A landscape with many peaks, sampled at points; each row gives a point and its height.
From any point a climber steps to the highest of the 2 points nearest to it. It stops when none of these is higher. Distance is the straight distance between rows; heights are no part of it.
vav: [144 137 149 100  94 111 145 148 123 140 145 138 116  79 206 101 111  90
 175  62 169 100 158 120  85 193 188 103 127 173 102 126 150  99  98  63
 145 149 140 159 142  77  64 147 115 139  99 111  85 129  98 188 157 122
 127]  (h 2.36)
setub: [ 89 130 133 144 168  54 114  73  99 248 163 101  99 138 122 125 109 133
 100 151 133 164 164 150 114 111  86  85 117 143  98 134 149 113 161 156
 180 137 131 145 118 162 166 171 111 139 139 125  99 111 139 100 176 167
 174]  (h 2.21)
Suda: [189 122 132 132 132 115 150 125 155  79 112 194 138 134 113 120 124 148
 139 150 135 131 103 116 134 118  63 128 128 115 130  99  87 152  76 116
 107 140 100 161 161 121 119  70 185 124 117 146 182 138 139  95 121 163
 105]  (h 4.90)
zano: [132 118 136 109 120  97 105 119 111 126 149  98 157 139 107 140 138 113
 128 138 133 143 138 125 136 138 146 143 125 117 108 104 134 120 175 140
 135 161 110 155 113 144 130 144 122  78 153 137 104 129 126  92 120 123
 136]  (h 4.74)
sasa: [105 120 129 121 152  42 121  86  80 216 139  95  97 133  80 121 128 143
  92 174 144 166 187 126 135 110 108 108 107 119  97 130 146 122 117 147
 170 139 148 140 129 155 158 160 102 119 159 111 104  85 159  87 146 155
 129]  (h 2.61)
luz: [160 150 101  91 174  48 140 121  91 185 138 160 111  91 129 101  95 149
 131 122 134 156 163 123  89 201 107  82 116 146  77 108 126 106  77  75
 162 142 139 201 135  76  88 104 149 106 130 116 131  94 156 105 150 167
 121]  (h 4.92)
dup: [ 84 102 134 114 113 110 104 115 113 118 147  70 159 159 125 145 128 109
 137 122 141 131 128 117 157 126 164 151 124 114 102 119 160 117 204 147
 118 155 136 122 102 157 128 160 112  81 149 127 112 146 116 123 133  86
 133]  (h 4.01)
Buluk: [ 66  94  96 139 133 168 122 156 117 137 104 105 101 129  86 134 135 133
 136 175 113 106 181  98 163 108 169 150 124 101 152 180 162 142 124 152
 135  54 148  56 113 129 160 157  73 170 145 121 137 118 129 168 114 100
  88]  (h 1.96)
goket: [108 123 119 131 140 166 110 153 162 143 115 134 154 125 190 140 138 127
 166 117 103 129  87 145 126 138 142 121 140 132 122 161 114 111 179 145
 134 123  82 112 109 113 147 125 119 147  82 127 117 160 110 130 127 121
 168]  (h 4.89)
zed: [ 77 119 127 109 100 153 109 131 140  75 126  94 145 152 155 144 128  96
 144  96 151 108 126 123 163 123 182 174 120 115 107 146 158 136 169 138
  96 146 141  98 102 142 120 157 119 106 138 125 112 144 102 144 139  74
 124]  (h 3.51)
ketod: [175 140 140 130 115  50 104 113 113 125 158  99 180 132 141 131 139 141
 161 117 128 159 107 142  85 191 125 112  96 153  97  72 140 104 197 122
 156 190 101 203 143 137  96 134 133  66 133 141 120 170 107 106 141 160
 151]  (h 2.33)
vefod: [ 92 125 119 122 121 164 116 166 125 197 144 100 116 119 223 137 125 105
 185  99 103 116 133 125  92 142 162 104 119 148 128 176 156 108 166 106
 135 100 129 117  97 101 131 132  99 181  77 121  79 147  72 159 125 108
 148]  (h 6.38)
nov: [ 91 109 125 137 113 170 124 175  91 202 140  75 104 125 184 135 148 104
 179 124  96 118 151 105 111 105 150 127 133 154 135 184 146  95 164 118
 137  80 130  87  88 109 155 133  75 180  98 124  84 140  62 161 110 100
 129]  (h 5.71)
katuf: [162 143 157 116 109  69 128  89 114 109 158 114 124  91 120 111 109 116
 133  90 164 146 146 131  95 217 151 115 101 181  89  62 145 121 131  64
 146 215 170 208 153 126  32 146 142  54 126 104 101 124 101 127 167 142
 137]  (h 2.07)
Liber: [152 126 111 141 147 105 139 117  98  86 105 151 104 143  48 114 116 147
 102 168 131 140 149 136 131  79 115 130 134  79 184 101 126 146  64 140
 139 103 143 119 169 131 164 122 126 157 160 147 163  87 189 123 113 166
  73]  (h 3.83)
Lokig: [152 134 122 117 112 100 114 134 125 152 158 128 152 122 177 124 121 121
 161 106 126 134 101 129  81 175 124 101 123 173 113 101 139  92 186 114
 154 162 109 197 128 118  94 129 128  90 104 145 111 168 121 127 145 153
 158]  (h 2.98)
loral: [131  99 130 126 103 145 142 174  66 179 142  69 104 138 158 121 147  96
 144 134 111 112 188  87 126 102 158 143 134 157 137 144 151  92 148 131
 141  88 123 110  84 109 157 138  85 135 141 139  94 140  83 144 106 125
 105]  (h 5.14)
Bude: [162 152 119 133 150 116 111 102 150 196 140 171 128 123 157 132 145 145
 131 123 112 192  71 122 126 142  72  76 148 192  95 100  90 103 141 178
 125 168  82 143 144 165 113 101 157 100  99 142 164 163 127 122 145 205
 177]  (h 3.28)
von: [123 124 145 142  97 209 166 152 157  60 109 153 112 119 148 114 114 110
 121 109 136  67 125 148 118  86 135 148 123 124 179 141 117 163  98  94
  92  97 144  86 134 107 132  89 146 175 110 115 130 114  98 174 111 103
  97]  (h 4.71)
Sugi: [ 34 119 118 101 128 112 121 111 166  78 130 115 153 136  89 190 107 136
 127 115 131 108 117 121 162 165 159 184  91  71  87 184 176 172 142 123
 101 140 177  88 126 148 121 139 148 128 137 109 144  90 155 112 123  81
 128]  (h 4.15)
ril: [161 146 165 147  86 218 179 155 132  83 123 138 100 126 156 118 145  88
 102 103 128  92 109 137 111  71 141 146 162 147 194 127  88 137 108 105
  95  99 139  82 125 114 136 103 140 163  95 133 123 122  77 177 103  95
 115]  (h 4.50)
kod: [129 107 156 106  62 179 157 128 121 109 145 118  98 160 158 123 140 102
 121 114 169  84 206 112 169 120 205 182 148 138 141 123 169 121 105 128
  78 102 149  81 131 121 113 139 106 118 140 113 100 126  82 177 134 100
 100]  (h 1.48)
Dukas: [104 121 152 151 110 182 147 116 109  63 141 111 120 166  67 128 140 107
  84 136 118 117 122 122 161  78 144 167 154  93 184 115 147 149 141 153
 105 123 171  95 111 156 138 148 143 102 162 125 137 124 151 143 108  67
 113]  (h 4.86)
daril: [ 69 124 147 113 131 138 127 110 196  46 113 168 167 120 140 161  96 112
 159  78 149  94 100 133 142 160 146 174  95 109  75 150 140 191 124  89
  90 172 144 123 146 123  97 115 151 129 106 107 119 116 107 138 153  98
 129]  (h 3.29)
petob: [ 88 116 138 126  98 191 120 138 119 140 148  82 103 153 186 125 142 102
 127 104 136 102 156 116 150 102 176 151 142 155 140 157 165 110 153 126
 101 115 161  79  81 143 127 158 103 127 119 115  83 135  77 173 130  77
 132]  (h 1.27)
zas: [122 125 124 155 134 169 134 130 160 112  99 146 122 132 107 136 129 146
 114 139 117 116 101 162 137  96 114 119 147  95 158 143 103 156 107 147
 121 101 129  89 132 132 164 118 139 168 119 124 157 114 161 136 115 120
 136]  (h 4.34)
farez: [145 118 153 170 119 202 141 155 123  69 107 122 143 155 131 130 170 110
  97 124 100 115  80 124 161  80 129 151 168 130 179 139  97 118 160 164
 125  89 107  87 107 142 152 130 121 119 123 141 134 171 116 141 106  76
 153]  (h 4.55)
migiz: [121 123 160 120  83  70 102 101 114  86 147  70 177 137 157 131 132 112
 157  95 170 138 153 139 130 181 198 150  79 133 103  86 176 127 174 109
 124 188 152 161 131 133  67 171 116  75 152 120  90 144  99 142 154 118
 126]  (h 2.37)
Derur: [162 137 121 154 122 171 153 141 124  83  85 151 103 130  91 102 107 126
 110 140 117 109 124 151  99  66 110 114 150  97 202 115 109 152  86  97
 117  64 155 108 168 112 156  96 132 196 122 129 156  99 158 165  98 138
  83]  (h 4.62)
toka: [ 84 122 125 113 134 171 112 133 190  76 108 158 165 115 153 155 118 128
 157 101 119 108  93 144 134 143 129 153 108  96  96 168 121 164 140 131
 104 137 112 113 131 117 124 115 146 148 111 118 129 135 131 119 129 110
 146]  (h 2.99)
nogi: [131 143 118 157 153 112 108 116 113 215 117 126  87 109 124 116 128 140
  93 167 132 151 145 143 121  83 102  95 136 140 145 150 107 122 100 179
 147 110 123 112 114 136 184 147  94 168 131 138 128 104 147 121 146 155
 142]  (h 0.25)
Kige: [ 90 123 102 121 148 125 128 106 140 178 122 124  94 111  91 124 114 146
 104 163 128 136 165 140 131 102 127 119 127  86 142 158 144 153  85 133
 129 109 160 102 107 120 145 138 119 160 140 103 128  80 165 129 122 132
 114]  (h 0.54)
buv: [ 91 120 149 110  95  73 104 126 111  84 116  55 192 153 135 138 135 115
 175 111 165 126 145 108 155 170 220 176  79 114 103  99 191 119 171 119
 111 154 140 130 130 131 104 182 103  91 186 122 113 167  97 137 149  92
 103]  (h 2.86)
geta: [179 138 119 107 145  17  90 101 110 140  95 139 169 140 129 129 141 162
 156 137 138 178 130 135 122 196 112  98  90 140  77  90 116  99 128 144
 157 163  69 188 164 145 140 124 130 112 134 143 160 144 137  68 150 175
 141]  (h 2.65)
defo: [165 151 121 119 135 114 121 127 113 188 179 132 131 121 144 122 133 133
 108 139 119 146 106 117 103 120  82 101 157 171 115 114  86  87 151 145
 136 157 105 163 122 144 126 122 134  92 122 154 110 144 142 117 125 168
 154]  (h 4.78)
kitap: [166 130 118 104 148  90 144 139 147 120 129 180 137  90 146 111  87 140
 147 128 144 124 131 118  96 167 101 117 123 122  97 113 113 143  71  81
 123 141 108 179 136  79  84  79 167 127 112 121 139 120 131 104 131 148
 105]  (h 5.08)
vunam: [157 149 124 141 148  73 104 104 123 201 150 154 143 147 175 128 149 144
 142 125 137 176  93 144 107 157  81  77 121 199  95  97 107  77 188 188
 159 164  63 158 161 171 139 116 125 112 114 162 159 187 118 113 165 216
 183]  (h 3.68)
lugu: [144 130 130  92 133 105 144  96  90 192 184 104  98 108 108 113 110 127
  79 133 128 134 165 116 117 128 109 117 139 152 119 101 143 127  92  99
 133 160 181 164 104 119  84 128 138  81 159 112  81  84 163 106 119 157
 114]  (h 5.82)
butuf: [104  99  99 124 124  78 108 178 115 134  91  95 167 116 147 120 142 119
 198 130 127 135 151 125 118 162 173 133  93 106  99 144 148  99 141 122
 159 100  79 143 129  93 154 166  92 154 143 129 125 155 128 124 136 132
 126]  (h 4.06)
Gar: [ 52 134 132 107 120 127 114  96 181  54 133 122 164 141 115 192 107 118
 136  80 145 101  94 128 159 172 156 181  88 105  75 158 161 180 158 111
  88 178 170 112 128 155  88 146 151 113 124 109 128 112 119 120 145  78
 137]  (h 3.63)
vezad: [177 130 126 119 132  22  98 125  96 118 125  96 181 149 119 125 150 142
 157 141 130 163 135 127 111 171 139 121  90 127  90  79 119  99 169 126
 158 176  86 188 150 130 134 139 120  74 163 151 128 159 129  76 126 160
 134]  (h 2.05)
foru: [153 116 116 112 130  88 143 113  98 111 132 139 111 135  51 114 119 143
  89 176 141 146 173 122 140  93 119 147 118  82 155 109 133 140  74 133
 142 132 156 137 141 131 135 127 141 119 171 135 134  91 179 103 102 157
  89]  (h 3.46)
Vaz: [175 139 137 110 142  81 127 101 136 124 155 146 137 100 122 125  99 123
 131  91 143 148 121 114  89 194 102 109 117 165  95  74 117 124 127  78
 132 203 121 208 140 122  50 113 165  64 103 125 126 128 113 109 151 152
 122]  (h 2.45)
vak: [ 95 116 140 154 107 190 129 144  94 146 148  83  97 158 129 125 145 105
  98 128 104 109 139 107 161  72 154 154 154 147 159 138 154 114 162 159
 110  88 167  76  70 150 141 153 108 110 139 122 102 143 101 158 116  69
 132]  (h 1.13)
keb: [153 153 113 111 158  37 138 119  90 170 135 149 128  83 138  96 104 145
 157 108 115 157 132 139  63 234 119  85 100 179  91  98 150  99 119  73
 179 152 136 226 144  90  71 132 142  91 117 142 143 128 147 111 159 168
 145]  (h 5.46)
kipot: [180 136 124 116 134 108 118 118 151 119 125 166 145 141 118 127 133 155
 135 149 125 153  97 124 142 135  85 114 124 129 111 104  82 131 112 151
 125 168  68 161 155 137 123  95 160 103 123 141 165 144 142  88 120 158
 137]  (h 4.47)
takik: [ 59  94 117 110 140 148 133 125 131 139 130 101 112 122 113 139 118 126
 130 163 133 112 173  99 154 119 179 152 122  92 124 173 190 149 120 128
 114  84 172  89  95 117 138 151 103 136 157 102 119 101 133 152 112 107
 103]  (h 1.75)
Nevel: [112  93 123 123 113 153 120 173 102 123 120  94 125 140 128 134 141  98
 146 140 126 107 157  98 151 102 171 160 139 117 140 146 148 113 148 149
 129  98 103  96  97 122 156 144  91 134 143 136 114 136 105 139 118 103
 107]  (h 4.68)
Beza: [108 144  94 135 163  95 114 116 116 185  88 129  86  97 105 108 119 143
 120 179 139 143 169 136 120  97 125 106 115  98 139 162 122 131  69 154
 156 100 126  96 127 120 188 137  77 191 142 121 146  92 143 122 149 155
 106]  (h 0.38)
Leso: [ 97 131 127 146 124 210 119 169 171  71  80 146 158 125 173 151 155 138
 151 111 104  86  80 143 151 114 146 153 132 110 145 189 104 150 150 133
 112  90  96  62 128 108 155 114 110 175 100 134 145 149 103 141 108  83
 146]  (h 2.58)
nisu: [177 135 119 121 154  63 101 146  87 178 111 126 123 123 138 108 141 149
 128 159 142 152 143 113 125 113  96 101 118 154 113 124  89  89 110 165
 155 134  65 156 147 137 179 122  98 132 147 169 138 147 145  91 147 175
 129]  (h 3.47)
kubu: [160 140 110 104 138 121 140 123 124 167 161 133  98 104 109 109 102 135
  98 141 132 137 140 116 110 121  94 114 144 131 127 115 110 142  73 109
 117 134 158 158 112 102 105 113 160 105 137 126 115  90 164 110 119 153
 108]  (h 6.73)
vina: [121 137 107 124 142  94 116 127 114 220 160 123 114 104 165 122 108 125
 157 115 116 140 138 147  83 157 121  76 131 143 100 139 148  99 151 115
 165 125 122 169 130 116 125 134 117 135 111 125 106 131 143 134 149 160
 162]  (h 3.65)
bosu: [173 150 151 181 133 149 126 124 143 147 106 153 137 147 136 117 178 137
  99 151 122 170  69 131 162  93  84 100 156 159 140 113  67  96 123 204
 141 135  72 107 140 165 155 117 121 123 124 152 166 172 150 109 126 163
 171]  (h 4.04)
Fidi: [129 149 107 108 144 109 147 139  98 221 170 115  88  77 174 110 102 126
 124 111 118 127 158 123  85 154 119  81 132 162 120 137 145 107 114  81
 155 120 147 160 113  85 101 124 115 133 121 121  90 109 147 147 120 161
 133]  (h 4.17)
boka: [148 132 121 113 131 141 109 134 159 128 121 160 155 127 161 129 141 134
 152 130 120 143  97 136 143 142 111 120 134 122 112 130 101 130 136 153
 126 148  72 135 130 126 142 110 141 133 109 139 143 158 134 110 125 148
 160]  (h 4.32)
Puse: [174 147  99 108 154  54 116 155  92 200 109 148 120 107 158 102 115 156
 143 138 137 145 151 115  98 157 100  83 115 152  93 129 103  83  90 126
 161 121  76 171 147  98 154 114 106 139 128 146 150 130 154 108 140 180
 131]  (h 3.12)
Rad: [112 132 109 125 133 148 108 158 145 195 149 128 141 115 217 137 128 123
 186 108 102 128  96 143  85 149 130  91 130 156 111 163 134  91 181 119
 146 111 101 131 122 104 135 119 106 173  70 126  98 155 102 148 141 135
 177]  (h 5.60)
bis: [ 88  98 112 121 107  74  92 161 115 107  99  63 202 137 137 138 147 111
 193 122 140 133 134 122 131 164 189 167  81 102  98 122 167 107 179 128
 127 130 102 141 124 108 138 175  96 112 172 143 126 171 114 119 135 111
 130]  (h 3.42)
rul: [112 136 150 163 123 189 130 115 146  54 137 119 165 162 113 152 167 131
  89 108 120 126  52 132 170  97 129 159 151 109 139 123 100 138 192 159
 112 153 119  88 108 183 119 136 151  91 129 124 133 168 112 121 119  45
 167]  (h 5.83)
Sataz: [180 154 125 144 145 106 101 130 114 180 104 150 113 129 149 112 144 139
 117 156 130 154 104 127 137 102  83  98 136 168 128 131  83  99 105 188
 134 129  65 115 136 149 175 108 103 147 123 161 159 147 149 108 144 178
 146]  (h 3.76)
pevad: [191 156 111 116 157  94 131 158  81 166 126 154  88 109 110 102 122 156
  86 157 147 137 149 109 114 101  80  99 136 145 145 119  60 100  52 119
 129  97 130 139 148  99 152  99 132 149 146 176 147 110 178 118 118 172
  82]  (h 5.39)
matob: [ 73 132 115 154 130 175 135 111 163  87  99 149 136 150  76 157 136 154
  97 123 104 123  83 147 145 113 110 143 138  87 150 162 128 175 135 138
 126 109 147  82 139 156 149 131 154 159 132 109 160 111 171 135 121  88
 142]  (h 4.81)
bibid: [101 136 109 109 120 179 156 127 168 138 131 127 105  84 131 121  99 129
 117 128 123  98 156 144 109 111 143 117 122 115 148 148 147 174  66  87
 108  90 187 101 114  98 115 110 140 168 122  95 113  81 136 149 101 123
 105]  (h 3.94)
papom: [137 114 112 110 133  79 135 107  74 177 140 105 105 125  71 113 128 144
  87 180 137 145 191 105 139 110 125 126 124 101 124 119 143 121  88 128
 144 129 154 131 126 136 137 146 115 101 178 126 111  92 173  99 114 163
  98]  (h 3.05)
suniz: [134 134  92  90 162  76 138 121 125 154 117 143 125  88 136 110  99 142
 146 135 140 140 173 131 103 172 133 106 109 112  94 140 129 128  72  85
 149 126 131 170 136  77 109 104 140 137 125 107 131  89 155 104 134 155
 104]  (h 5.79)
dav: [ 79 120 120 150 141 131 115 107 101 212 132  97  83 129  71 119 128 127
  85 175 117 140 170 115 147  69 126 122 147 105 143 154 148 133 119 149
 143  84 176  86 104 144 171 164 100 154 152 123 115  93 160 147 129 125
 128]  (h 0.73)
duzik: [147 150 119 126 150  15 119  90 107 185 159 131 139 111 113 116 115 153
 147 119 115 177 124 170  68 232 112  78  86 166  83  88 161 101 157 108
 192 162 144 228 155 144  82 141 144 101 122 143 128 128 130  85 169 172
 166]  (h 4.16)
Fil: [ 85 105 135  99 106 163 149 126 132 121 128 106 107 125 146 133 124 117
 130 137 149  82 199 106 151 120 190 163 129 121 143 150 197 139  98 117
 102 100 167  93 117 113 121 141  98 129 156  97 111 114 111 165 121 104
  88]  (h 1.58)
Bul: [171 126 161 108 122 100 114 100 162  53 145 137 175 144 110 145 130 131
 136 123 147 133  96 113 137 158 114 138 116 123 104  74 102 156 146 115
 107 212  99 175 136 150  82 109 173  70 126 125 128 138  92  87 118 125
 122]  (h 3.41)
beb: [134 124 165 131  83 194 146 150 123  34 123 126 122 156 162 118 155  81
 116 106 151  86 132 123 169  84 166 184 155 130 157 123 109 113 141 142
  94 126 104  89 137 136 132 133 123 113 125 135 107 161  68 154 127  72
 122]  (h 5.03)
Muf: [121 146 136 160 126 215 139 134 150 120 122 123 111 131 124 131 134 123
  92 122  96 108  96 149 128  79 122 128 170 123 167 138 121 149 128 132
 107  96 169  87  92 140 137 124 142 151 112 108 122 118 137 156 115  85
 144]  (h 3.95)
pini: [143 137 150 152 136 136 135  77 139  94 125 143 113 162  30 152 137 146
  79 130 115 141  97 145 142 104  78 130 148  98 155  97 104 161 108 135
 108 155 171 147 131 183 119 117 175 111 135 111 149  93 167 105 116 118
 141]  (h 4.09)
diri: [167 136 120 100 134 141 145 164 164 119 128 161 117  86 161 104 103 131
 133 119 139 101 116 121  97 127  94 116 137 136 134 131  94 142  77  90
 108 128 120 143 119  85 102  85 157 144 102 124 139 118 123 135 114 141
 103]  (h 4.69)
panof: [ 48 127 116 122 145 130 127 105 196  72 111 170 154 125  88 189 104 161
 138 115 118 110  91 141 152 171 113 158  87  74  95 184 145 196 115 113
  95 147 153  90 146 142 128 108 169 150 108 110 159  84 151 102 132  98
 137]  (h 4.85)
Pugok: [146 136 115 101 130 110 125 124 122 157 154 120 132 117 128 117 116 123
 128 138 128 140 139 120 114 137 113 123 129 124 110 116 122 123 138 130
 140 164 112 162 112 121 117 123 140  91 134 126 110 123 145 112 124 142
 133]  (h 5.63)
Nema: [116 119 155 110 135 109 112  94 196  52 133 151 168 139  98 176 120 144
 144 114 128 139  83 140 152 195 113 145  99 112  90 109 128 175 156 111
  98 195 130 162 133 162  81 119 179 100 105 103 143 112  96  87 127 112
 131]  (h 3.88)
dena: [156 110  94 125 130 116 135 182  91 101  93 130 119 129  86 106 127 124
 135 174 135 115 172 108 133  90 131 144 128  97 176 131 111 117  88 141
 148  79  84 101 149  98 174 125  92 161 146 162 145 125 139 125 107 149
  74]  (h 4.05)
rivi: [105 135 113 113 153  77 145  99  84 245 185  96  88 102 131  99 101 131
  99 140 125 144 184 117  99 140 110  87 137 157 110 125 164 113 126  91
 170 130 179 162 112 112  91 143 114 106 159 112  83  97 159 123 123 167
 132]  (h 4.88)
Baduz: [122 130 161 119 100  72 121  76 138  95 149 100 147 111 128 134 107 116
 154  85 160 141 132 157 113 218 173 134  92 147  94  75 174 133 150  83
 141 209 185 177 150 139  34 159 144  73 128  99  84 128  93 134 168 124
 126]  (h 1.88)
Daki: [ 78 111 127 126 158 114 131  95 209  69 121 173 154 127  84 188 105 145
 139 102 116 116  89 151 153 188  96 156  95 100  97 143 137 202 121  94
  86 165 158 142 142 151  95 104 186 124  98  95 141  82 124  92 124 116
 136]  (h 4.35)
tef: [104 120 114 161 129 186 131 162 116 134  84 110 105 128 103 130 144 125
 125 158 101 125 134 127 142  86 145 129 137 107 177 176 122 136 137 155
 137  44 133  45 121 113 178 147  80 196 116 133 143 117 110 161 110  98
 115]  (h 2.16)
zonel: [172 135 154 177 122 181 140 153 137 105 106 143 140 146 140 119 181 125
 102 134  97 134  60 136 159  74 108 126 176 141 168 117  72 106 148 181
 132 105  81  96 130 152 146 125 116 124 112 153 145 174 134 130  98 125
 166]  (h 4.30)
putib: [138 136 132 111 107 114 123 143 132 143 152 132 130  84 199 119 110 102
 169  81 143 114 131 135  80 178 151 110 114 164 108 124 150 102 142  93
 143 144 126 176 123 101  95 135 122 122 104 115  93 145 109 147 148 130
 141]  (h 2.57)
muk: [ 85 125 117 149 131 208 119 176 141 139  84 117 130 127 155 147 156 134
 148 128  91 114 102 141 145 105 153 127 138 125 151 195 102 132 158 148
 133  62 105  46 111 109 169 128  95 197  88 138 128 144  89 145 110  78
 148]  (h 2.38)
las: [176 144 118 132 163  98 126  96 160 170 156 199 138 121 127 150 127 153
 128 125 112 189  86 113 132 176  60  76 144 190  95  77  89 119 117 138
 110 184  97 172 148 161  73  90 178  85  95 135 170 148 103 110 142 207
 159]  (h 3.00)
Tad: [140  92 118 130 117 164 153 180  97  84 122 120 119 141  94 115 149 103
 127 160 126  98 177 100 146  87 163 170 134 107 186 139 142 113 121 143
 130  88 108  90 116 112 160 136  94 133 156 145 122 131 116 145 101 117
  75]  (h 4.37)
Nime: [105 121 150  95  64 187 130 118 140 110 147 123 101 140 192 135 132 104
 128  82 162  88 171 130 166 134 189 164 155 142 112 138 164 125 119 122
  83 128 160  86 123 134  90 149 116 125 119 104  81 125  79 180 146  86
 129]  (h 1.39)
Fumun: [175 125 102  97 147  81 118 149 134 120  83 173 136 107 155 112 119 154
 165 154 143 142 140 129 127 147 118 116 105 112 103 130  96 113  68 133
 142 112  63 145 165  88 153  95 133 155 119 144 182 135 146  93 139 167
  97]  (h 3.33)
setez: [152 120 124 130 113 168 161 166 143  56 101 148 118 117 136 110 119 115
 132 142 131  90 125 131 104  91 124 144 122 107 194 131 105 149  84 109
 117  79 114 101 148  92 150  83 140 165 124 136 148 119 124 144 104 123
  87]  (h 4.97)
gugul: [155 111  90 116 144  85 122 149 113 116  78 146 131 118 106 109 130 144
 145 174 153 138 169 124 135 107 130 122 100  90 130 138 110 116  86 151
 162 110  69 124 155 109 182 118  97 157 146 155 164 122 148  94 130 157
  94]  (h 3.70)
lovi: [165 105 138 142 114 145 156 149 142  41 110 173 125 133 116 104 120 133
 137 145 143  96 102 117 121  92  83 154 121  99 173 122 102 150  94 111
 111 117  96 137 153 105 132  80 155 144 130 139 166 129 132 123 108 138
  87]  (h 5.25)
Buva: [128 141 110 116 126 177 137 152 163 159 134 126 113  90 166 120 113 129
 142 119 109 114 128 137  99 128 126 107 136 123 143 144 112 144  97 111
 115 104 135 117 107  86 126 103 125 164  99 104 109 109 109 149 106 119
 127]  (h 4.31)
figos: [159 150 127 137 132  87 117 124 102 205 183 133 129 144 173 122 144 139
 112 131 133 158  99 125 102 124  66  70 150 197 109 104  81  65 193 162
 159 147  85 159 151 159 141 122 113  99 126 180 119 164 134 120 157 192
 166]  (h 4.18)
gim: [ 89 123 140 164 118 197 138 113 131  58 123 111 137 165  90 143 150 122
  72 111 114 114  78 133 163  89 136 164 156 104 162 140 135 153 167 148
 109 121 158  72 109 171 128 153 149 112 144 113 143 145 141 147 115  38
 149]  (h 5.26)
mison: [134 135 128 172 152 150 141 103 105  79  79 154  94 157  48 118 109 133
 104 144 117 129 125 158 125  72 106 113 155  78 184 114 125 150  88 130
 132  89 160 107 170 137 178 129 121 191 141 123 174 106 192 159 119 137
  94]  (h 4.22)
tun: [148 145 173 182 104 252 161 142 141  67 108 128 116 144 124 136 148 110
  85  88  92  92  81 146 114  58 115 127 176 129 192 124 110 139 129 108
 110  84 170  97 124 133 138 103 143 169 106 112 135 132 126 183  97  87
 132]  (h 4.26)
lam: [187 154 116 117 136 123 146 140 121 147 126 153  89 102  91  98 110 149
  83 143 129 131 134 123 102  92  77  96 145 132 155 114  83 142  49 100
 114  98 163 146 134  96 123  98 151 142 139 146 144 101 170 129 110 167
  91]  (h 5.94)
Sokub: [134 130 166 173 130 168 152  92 119  49 128 130 130 179  36 133 135 127
  63 129 111 141  94 142 148  78 112 144 158  83 178 100 127 144 128 141
 115 128 171 121 136 179 143 134 147 113 150 129 154 122 177 134  98  92
 128]  (h 4.49)
mov: [123 108 113 125 124 100 125 177  90 172 131  84 130 115 164 121 134 108
 170 132 123 122 176 105 106 140 158 126 121 137 113 142 147  84 155 120
 149  98  97 148 114 103 155 152  91 139 133 137 105 149 112 123 116 145
 125]  (h 4.61)
dide: [144 127 159 160 103 186 140 141  81 131 159  87  95 154  90 112 149  93
  83 146 114 112 160  99 159  62 156 159 170 143 187 119 154 116 131 158
 113  77 178 100  87 149 143 154 102 105 163 134 108 119 125 154  95  97
  95]  (h 1.01)
Deta: [193 139 137 119 156  98 128 121 144 140 160 180 134 104 130 132 109 150
 142 116 128 161  91  95 107 171  73  96 144 178  95  75  80 129 113  90
 109 189 100 208 143 124  58  84 186  72  95 141 154 155 107 110 134 180
 118]  (h 2.75)
fofem: [171 137 154 149 123 167 147 110 146 113 140 146 125 135  77 121 134 137
  86 132 105 136  85 136 132  81  84 126 167 124 155  97  90 139 104 146
 107 149 148 147 120 154 124 111 175 108 136 135 139 122 155 113 110 133
 137]  (h 3.74)
kir: [ 96 108 142  99  91 126 115 142 130  52 112  96 165 153 147 137 135 105
 156 103 175 104 158 110 165 146 217 194 102 109 102 132 172 128 145 120
  93 137 130 109 136 120 125 163 111 107 160 123 122 146  99 141 144  91
  93]  (h 3.22)
Situ: [115 137 153 150  87 211 134 130 144  45 129 128 131 157 163 124 150 101
 103  89 140  95  78 129 165  87 148 169 168 139 141 121 112 129 173 151
  91 141 134  83 103 164 112 143 138 105 118 121 106 157  81 148 136  49
 158]  (h 5.30)
fep: [ 71 127 122 146 154 147 122  92 199 102  84 185 142 135  91 178 127 170
 115 115 117 126  74 166 155 148  97 137 112  89 112 181 125 189 114 144
 105 132 145  75 155 155 146 108 160 176 106 107 179 100 155 120 139 106
 159]  (h 5.45)
vato: [139 147 119 121 164  24  89  77 119 191 123 141 155 140 130 132 125 150
 155 124 128 183 122 167 102 215 105  89  84 158  80  98 151 105 147 155
 170 163 102 191 157 151 130 131 134 120 121 132 145 135 118  83 166 186
 172]  (h 3.21)
Gasit: [ 91 123 144 141 124 201 140 142 202  47  92 174 159 121 172 147 140 147
 157  89 114  75  65 141 150 126 122 148 115 109 129 160 108 177 138 115
 104 128  87  87 137 117 132 106 155 159  94 124 154 160 119 139 125  97
 150]  (h 2.76)
Situb: [ 71 126 131 129 146  77 127  77 115 239 197  98 111 158 129 140 108 133
 116 138 121 169 153 160 118 125  87  89 130 146  93 122 157 120 214 153
 181 139 153 153 123 165 143 167 127 115 120 125  76 127 139 119 177 141
 183]  (h 1.87)
Lini: [100 115 129 159 126 164 131 115  96 165 134  82  97 154  60 125 136 119
  82 169 110 131 161 101 161  74 150 139 166 109 166 140 172 136 124 153
 120  68 192  85  95 144 149 165 102 132 166 121 118 106 156 158 103 108
 108]  (h 0.88)
lozos: [122 119 138 146 112 218 138 162 131  53 107 119 126 150 149 129 148  96
 131 118 120  90 124 123 153  87 156 181 144 126 183 150 126 132 146 142
 107  94 119  70 114 125 145 138 111 136 128 130 134 140  88 152 110  74
 116]  (h 4.82)

For each start below, name the point where the climber stops.
katuf | Pugok
sasa | lovi
nisu | rul
Gasit | fep

Write out the way that a climber takes from each point below.
setub | sasa, papom, foru, Liber, mison, Derur, setez, lovi
dide | vak, petob, Nime, kod, Fil, takik, Buluk, tef, muk, Leso, Gasit, toka, daril, Gar, Sugi, panof, fep
Puse | nisu, Sataz, bosu, zonel, farez, lozos, beb, Situ, rul
